Each row is a point on a landscape with many valleys, with its height.
From any point a ball rolls to the lowest of the 6 points nearest to it. It stops when none of these is lower. Distance is the straight distance between rows; heights are no part of it.
Q_871 height 76.9: [ 14  -8   4  10  10  29  -9  18 -14   0  21  -9  27   3 -44  15  -6  -6
  46  26]
Q_557 height 44.4: [ -6  19  -3  15 -10  -7  18  -1  -8   0 -17   6 -22   1  -2   8   6  20
 -37 -22]
Q_727 height 38.6: [  7  11  -2   9   3   6 -12   5  -1  -2  11   5 -22 -21  13  -4   5  13
 -46 -21]
Q_207 height 47.3: [ 8 23  3  5  0  6 -6 -4  7  6  5  6 23 -8  2 13 -1  8 17  7]
Q_157 height 29.0: [  2  18 -11  11 -17   1  -3  -3   1   0  -3  -1 -28 -12  28   6  34  -1
 -35 -43]
Q_206 height 11.7: [ 13   8   0  11  20  -1 -15   5  26  -3   4   0  -8  -7  -3  19 -11 -12
   7  -3]
Q_94 height 17.7: [  6 -18 -15   2  14  36 -15 -25  17  27  59  30 -57 -20 -14 -19 -30 -18
  54 -27]
Q_339 height 25.3: [ -9   7   2  26   0 -26  -4  19  15   7  -8   4  -4 -17  -4   6  -5   9
   0  -8]
Q_709 height 22.8: [ 19  22   0   6  13   7 -16   4  29  -6   5   0   8 -10   0  18  -4  -9
  16  -2]
Q_853 height 16.8: [ -1 -22   5   2 -12  -6  21   6  -8   0 -10  -6  16  17  -6  -4  10  -8
  27  54]
Q_238 height 23.3: [-34  -7  10 -22 -20 -32  11  15  -6  -9 -59 -22  12  24  15 -11  -7  12
 -23   8]
Q_416 height 38.2: [ 25   9  12   5 -15   7  -9  11  -1   2  18   3  22   8 -23  -1   8   9
  28  21]
Q_665 height 22.3: [  8   6 -15   5  40  20 -24  -7  23  -1  19  11   6  -1  -3  12  -6 -23
  17  -8]
Q_822 height 25.5: [ 16  -5 -14 -13  50  33 -15 -32  15  -5  50  24   7 -17  -1  -4   8 -21
  43 -13]
Q_147 height 27.8: [ 17 -22  -6  -4  19  40  -7   4   3  -1  24  -4  19   5 -29  16  -7   3
  55  19]
Q_599 height 25.8: [ 17  -3  12 -21 -11 -28  17   3  -6 -10 -66 -28  26  34  26   2  -3  13
 -33  51]
Q_821 height 22.1: [-25  -1  12 -25 -11 -27   3   4  -2  -3 -61 -22  30  18  18  -6   5   8
 -21  27]
Q_255 height 67.9: [-20   8  10 -11 -37 -36  16  10 -26   2 -44 -25  -6  21  -2 -14  -9  15
 -40 -20]
Q_183 height 28.9: [-17  -5 -21   0 -11  22 -29 -13 -16  -9  15 -15 -35 -35  24  -9   5  -9
 -39 -46]
Q_229 height 21.1: [ 13  -6  20   0 -19 -18   9  12  -9   7   2   5  29   2  -7  -7   4  -6
  25  36]
Q_802 height 36.4: [ -8   4   0  12  -8 -33  17   9  14  -2 -12  -6   4  -3   4  22  -6  11
   6  -5]
Q_201 height 67.3: [ -2 -13 -25   2   9  32 -20 -13   8  18  47  18 -42 -19  -8 -22 -31 -16
  27 -30]
Q_952 height 76.6: [-13  27   6 -11 -30 -22  17  15 -27  -6 -47 -18 -11  26   3 -16  -8  19
 -42 -30]
Q_193 height 43.9: [ 16 -17  10 -18 -10 -25  25   6  -5  -6 -25 -19  21  35  14  -6  -2  10
 -12  59]
Q_348 height 58.6: [-13   2   6  -4 -18 -24  11 -18  -1   2 -26  -8  26  15  15  -1   0  10
 -10  34]
Q_474 height 16.7: [ 10   1 -12   9  25   0 -26   1  34 -14  17   1 -11   1   8  12  -4 -21
   2  -6]
Q_842 height 52.1: [  8  -8  13  20  -7   3   2  10 -17  -9   7  -7  29  -1 -20  10  11 -17
  49  38]
Q_937 height 36.1: [  3 -14 -10  12  20   7 -26   5   6  -5  24   7 -30 -20   2 -15 -12  -5
 -16 -18]
Q_571 height 48.7: [  4 -19 -16  -4  48  21 -22 -15  16  -3  40  13  -9 -10  12  -8   3 -25
  34 -22]
Q_399 height 73.9: [  3 -17 -16 -10  -6  42 -16 -23  -5  13  36  17 -41 -12 -16 -21 -35 -10
  13 -19]
Q_182 height 30.7: [ 11 -13 -17 -18  46  30 -17 -34  10   5  57  21  -4 -12  -7  -8   7 -15
  39 -14]
Q_56 height 20.4: [ 19  11  -9   3  33  17 -23 -10  26  -3  23   6  13   8  -8  16   8  -1
  23  -5]
Q_628 height 51.2: [-23   9  17   4 -30 -22  24  12 -11   1 -34 -12  -4  29  -6  -4 -25  31
 -24 -22]
Q_397 height 38.7: [-11  16 -14  13  -6  -4  -8   3 -15  -7   6  -1 -32 -12   8  -6  20   6
 -43 -29]
Q_947 height 18.2: [ -6   7  -2   9  13   9 -13   6   3  -3   6   4 -34 -23   2 -19   9   5
 -40 -22]
Q_529 height 20.5: [  1   3   3   4 -31  -9   9   2   0   2  -6 -13 -28 -15  24  -6  36  -9
 -56 -61]
Q_381 height 53.4: [ -3  21   1  15  -3 -24   7  11  20   4 -13  14  19 -11  -5  16 -13 -12
   5 -13]
Q_620 height 34.0: [-12  11  -6   4  -1  24 -16 -16 -15  -3  11  -2 -27 -36  20  -2  -1   1
 -37 -27]
Q_576 height 20.6: [  5 -18  13   8 -10  -6  14  -1 -12  -2  -8  -4  22   6  -8   0  23  -8
  35  47]
Q_302 height 55.6: [  2 -16 -23  -5  11  34 -12 -11   2  -9  34  15 -37 -23  -4 -31 -29 -14
  -8 -22]
Q_743 height 39.5: [ 23   0  17  -6   5  16 -13  10  -4   4  18   5  29   2 -28   6  -4   3
  26  21]
Q_894 height 59.4: [ -9   1  12 -22 -22 -25  10  -5   2   8 -24  -4  26  12  12  10  -7  -1
  -1  17]
Q_48 height 16.5: [ -3   7  10  21  16  -6 -17  10  13   1  15  -1 -16  -8   2  13  -8  -4
 -13   2]
Q_799 height 33.0: [-24   9  12  12 -20 -33  16  10  13   7 -27   3   3   7  -2  10  -9  16
  -1 -11]
Q_958 height 35.3: [-25 -10  -2   1 -19 -32  20  22  -7  -1 -42 -19   0   8   1  -2 -12  19
 -23 -12]
Q_631 height 19.9: [ 27  -3  -2  -3  24  26 -24  -7  10  -7  32   8  23   6 -14  13  -3   9
  24   6]
Q_411 height 23.9: [-18   5   2   4 -17  11  -3  -5 -12  -6   8  -6 -30 -34  12   1  19 -15
 -39 -40]
Q_175 height 41.6: [ -7  14  -2  17  -6   0  13  -2 -14  -4  -3   5 -26 -22  10   6  22  17
 -47 -26]
Q_660 height 66.8: [  0  23   7   3 -19 -17   7   0 -10  13   7  10  29  -1   4   0  -5   3
  14   4]
Q_32 height 33.6: [-13   5  14  11 -20 -24  18  12   1   4 -25 -10   2   6   2   9 -13  15
 -23 -18]
Q_517 height 33.8: [ 11  -1  11   5 -10   5   0   9 -17  -3   6  -3  24   3 -23  -4  23  -9
  29  38]
Q_36 height 27.6: [  8  16  12 -10 -16 -21   1   4 -12   9   8   0  33  13  -9 -13   7   0
  14  36]
Q_495 height 50.1: [ -2 -16 -10  -5  35  29 -16 -26  17   5  49  22 -20 -19   2 -17  -5 -32
  53 -23]
Q_253 height 20.7: [ 22 -13  -4 -15  48  33 -20 -33  16   2  44  21  -1  -2  -9   1  13  -1
  35   3]
Q_922 height 33.2: [-13  -1  -3   8  30  29 -13   4 -30 -14  22   1  32 -15 -32  21  -5   7
  79  61]
Q_102 height 25.9: [-10   5  -8  -1 -22 -21  18   1   4   5 -26  -1 -33  24   9  16  22  -3
 -58 -50]
Q_775 height 75.7: [-12  18   0  -1 -26 -17  18   3 -23 -12 -38 -11 -17  15  -1  -3  -1  26
 -39 -19]
Q_949 height 35.8: [-12   2 -13 -12  -5  44 -20 -17 -11  -7  16   7 -31 -40  10 -11  -6 -10
 -28 -30]
Q_542 height 31.5: [-31 -11   6 -17 -24 -42  13   4   0   5 -31 -16   6  12   3   4  -8   7
  -6   9]
Q_782 height 27.2: [ -1  -4  -9 -11 -46 -34   9   0   7  17  -6  -8 -33  17  20   1  26  -7
 -68 -49]
Q_885 height 21.5: [ -6  12  -9   4 -30  -8  19   0   1   5 -10   2 -21   0  18  19  43   8
 -55 -50]
Q_582 height 52.4: [ 15 -13   5 -14  -9 -21  23 -20 -18   7 -39  -5  19  34  22 -13   6  12
 -18  47]
Q_769 height 39.2: [ -1 -18 -16   4  34  11 -18   6   9  -1  34   8 -17 -13   2  -6 -10 -30
   8 -18]
Q_460 height 21.3: [ 23 -19   2   2  30  50 -14   6  16   4  27   9  18   9 -26  12  -1   6
  42   3]
Q_490 height 78.8: [  1  -8  14   6   4   6   1  12 -15   5  14  -1  26 -17 -26  12   3  -8
  42  23]
Q_827 height 30.9: [ 15 -15   8 -12  -9 -17  20 -12 -13  -5 -30  -2  28  34  10  -8   7   1
   0  53]
Q_749 height 49.0: [-29   2  11  -9 -15 -46   7  20 -22  -1 -46 -20 -16  31  -1 -15 -13  13
 -34 -13]
Q_57 height 44.0: [ -3 -13  -4   8  24  34  -5   7  -8   3  12  -8  33  -4 -32  18  -5   0
  60  27]
Q_910 height 20.9: [ 26  -6  -3  -8  27  37 -19   2  12   2  38   3  25   4 -26  17  -1   5
  38   7]
Q_856 height 62.1: [ -1  25  -4   5 -26  -9  20   4  -9  -2 -30  -6 -19  26   2   6  -4  33
 -38 -20]
Q_512 height 10.8: [ -1 -17 -23  -6  20  18  -5 -13   6  10  39  19 -29 -13   2 -25 -28 -29
  10 -32]
Q_484 height 44.3: [-26  -3   9  -1 -18 -34  16   4   8   6 -27  -9  18  14   8   3  -7   5
  -4   9]
Q_217 height 44.2: [ 15  28  16  22   0  -7 -10  -4  19   4   5   2  15 -13  -3  13  -2  -3
   4  -3]
Q_729 height 18.0: [-24   6  21 -24   1 -34  19  15  -2 -19 -79 -34  10  13  24  -9   8   3
 -33  25]
Q_139 height 40.1: [-12   0  11 -11 -17 -27   4 -12  -8   5 -12   4  21  24   2  -8  -4   5
   6  41]
Q_751 height 16.9: [-10   5  12  24 -19 -23  20  24   8   2  -7   6 -14   0  -4   5  -5  20
 -12 -13]
Q_941 height 23.4: [ 23  14   4  -1  18  32 -16  14   6   3  32   4  21   3 -24  13  -1  10
  31   4]
Q_389 height 33.3: [ -7 -14  12  11   1   6  18  14 -19 -17  -9  -2  22  -6 -20   5  25 -11
  43  63]
Q_247 height 53.0: [ -1 -17 -22   7  23  25 -23  -5  -1   7  32  21 -29  -8   7 -27 -16 -18
  -4 -14]
Q_231 height 56.9: [  3 -14 -15 -11  -1  33  -9 -23   7  16  54  43 -44 -24 -17 -24 -28 -28
  33 -31]
Q_986 height 36.5: [-31   0  -4 -17 -18 -37  17  -9 -10  -2 -32 -11  32   8  23 -10 -11   6
  -8  17]
Q_125 height 18.4: [-11  13   2 -20  -2 -26  15  -3  -7  -5 -65 -18  28  15  37   1   0  17
 -33  49]
Q_184 height 15.2: [-10  -4   1   7  22   7  -1   5 -14 -12   5  -4  32  -7 -20   2  13   2
  69  56]
Q_210 height 11.3: [-10  14  -7  12 -24 -11   8   0   4  -6 -10 -13 -28 -17  20  10  30  -3
 -56 -54]
Q_900 height 18.9: [ -2   9  12  22 -20 -11  16  14   3   4  -8  14 -23  -1   2  10  -3  30
 -36 -23]
Q_643 height 17.6: [ 16  -2  -8  -8  43  32 -19 -29  13  -8  37  17  10  -6  -5   5   0  -5
  26   2]
Q_934 height 56.8: [  1 -21 -28  -6  32  18 -13 -10  16   6  29   9 -25 -18  -1  -4 -14 -27
  20 -22]
Q_836 height 10.4: [ 12  -3  11 -21  -8 -19  18   4 -13 -11 -44 -31  26  35  27  -7   1  11
 -23  46]
Q_583 height 19.7: [ 27 -16   6 -19  45  48 -10 -22  13   1  42  16   5  -4 -13   1  10   6
  41   7]
Q_985 height 42.2: [ -2   6  -9   9   2  25 -19 -11 -11  -5  19   1 -25 -22   5 -12 -14  -5
 -25 -23]
Q_622 height 24.6: [  1   6   8  20  -3 -10   9  17   6   2   0  10 -26 -20  -4   6  -3   7
 -23 -17]
Q_778 height 5.4: [  6  12  21 -12  -4 -14  21  25 -10  -3 -82 -24  28  14  31  -9   3  24
 -47  43]
Q_574 height 21.2: [  0  -2   9  -8 -19 -20  19   6 -12  -1  -1  -1  31   8   2 -14  16  -6
  13  35]
Q_392 height 15.6: [  7 -17 -17  -9  21  25  -5 -20  17  14  41  30 -22 -18  -4 -29 -18 -31
  43 -26]
Q_25 height 20.8: [ 18 -26  14  -3 -10 -14  28   3 -10   0 -25  -7  18  29   4  -6  12  -4
   9  44]
Q_553 height 30.8: [-16  20 -17  -1 -31 -18  18   2   0  -6 -36 -20 -20  24  12  24  19   5
 -44 -34]
Q_596 height 23.8: [ 35  10   0   0   1  16 -23  -4   7   2  21   2  26   4 -13  14   4   6
  24   9]
Q_185 height 19.1: [  2   7   5  21  -2 -13   3  24  25  -1   5   5  -3  -9  -9  19  -5  -5
  -6  -5]

Call two points neighbours if one is among the 6 nearest of the other. Go from one point of each pair to the other, from neighbour to neighbour, staying as low as possible. Name the highest point that can't be avoided.
Q_751 / Q_643 | Q_622
Q_206 / Q_643 | Q_56
Q_643 / Q_512 | Q_769
Q_853 / Q_778 | Q_827
Q_836 / Q_643 | Q_799
Q_210 / Q_947 | Q_183
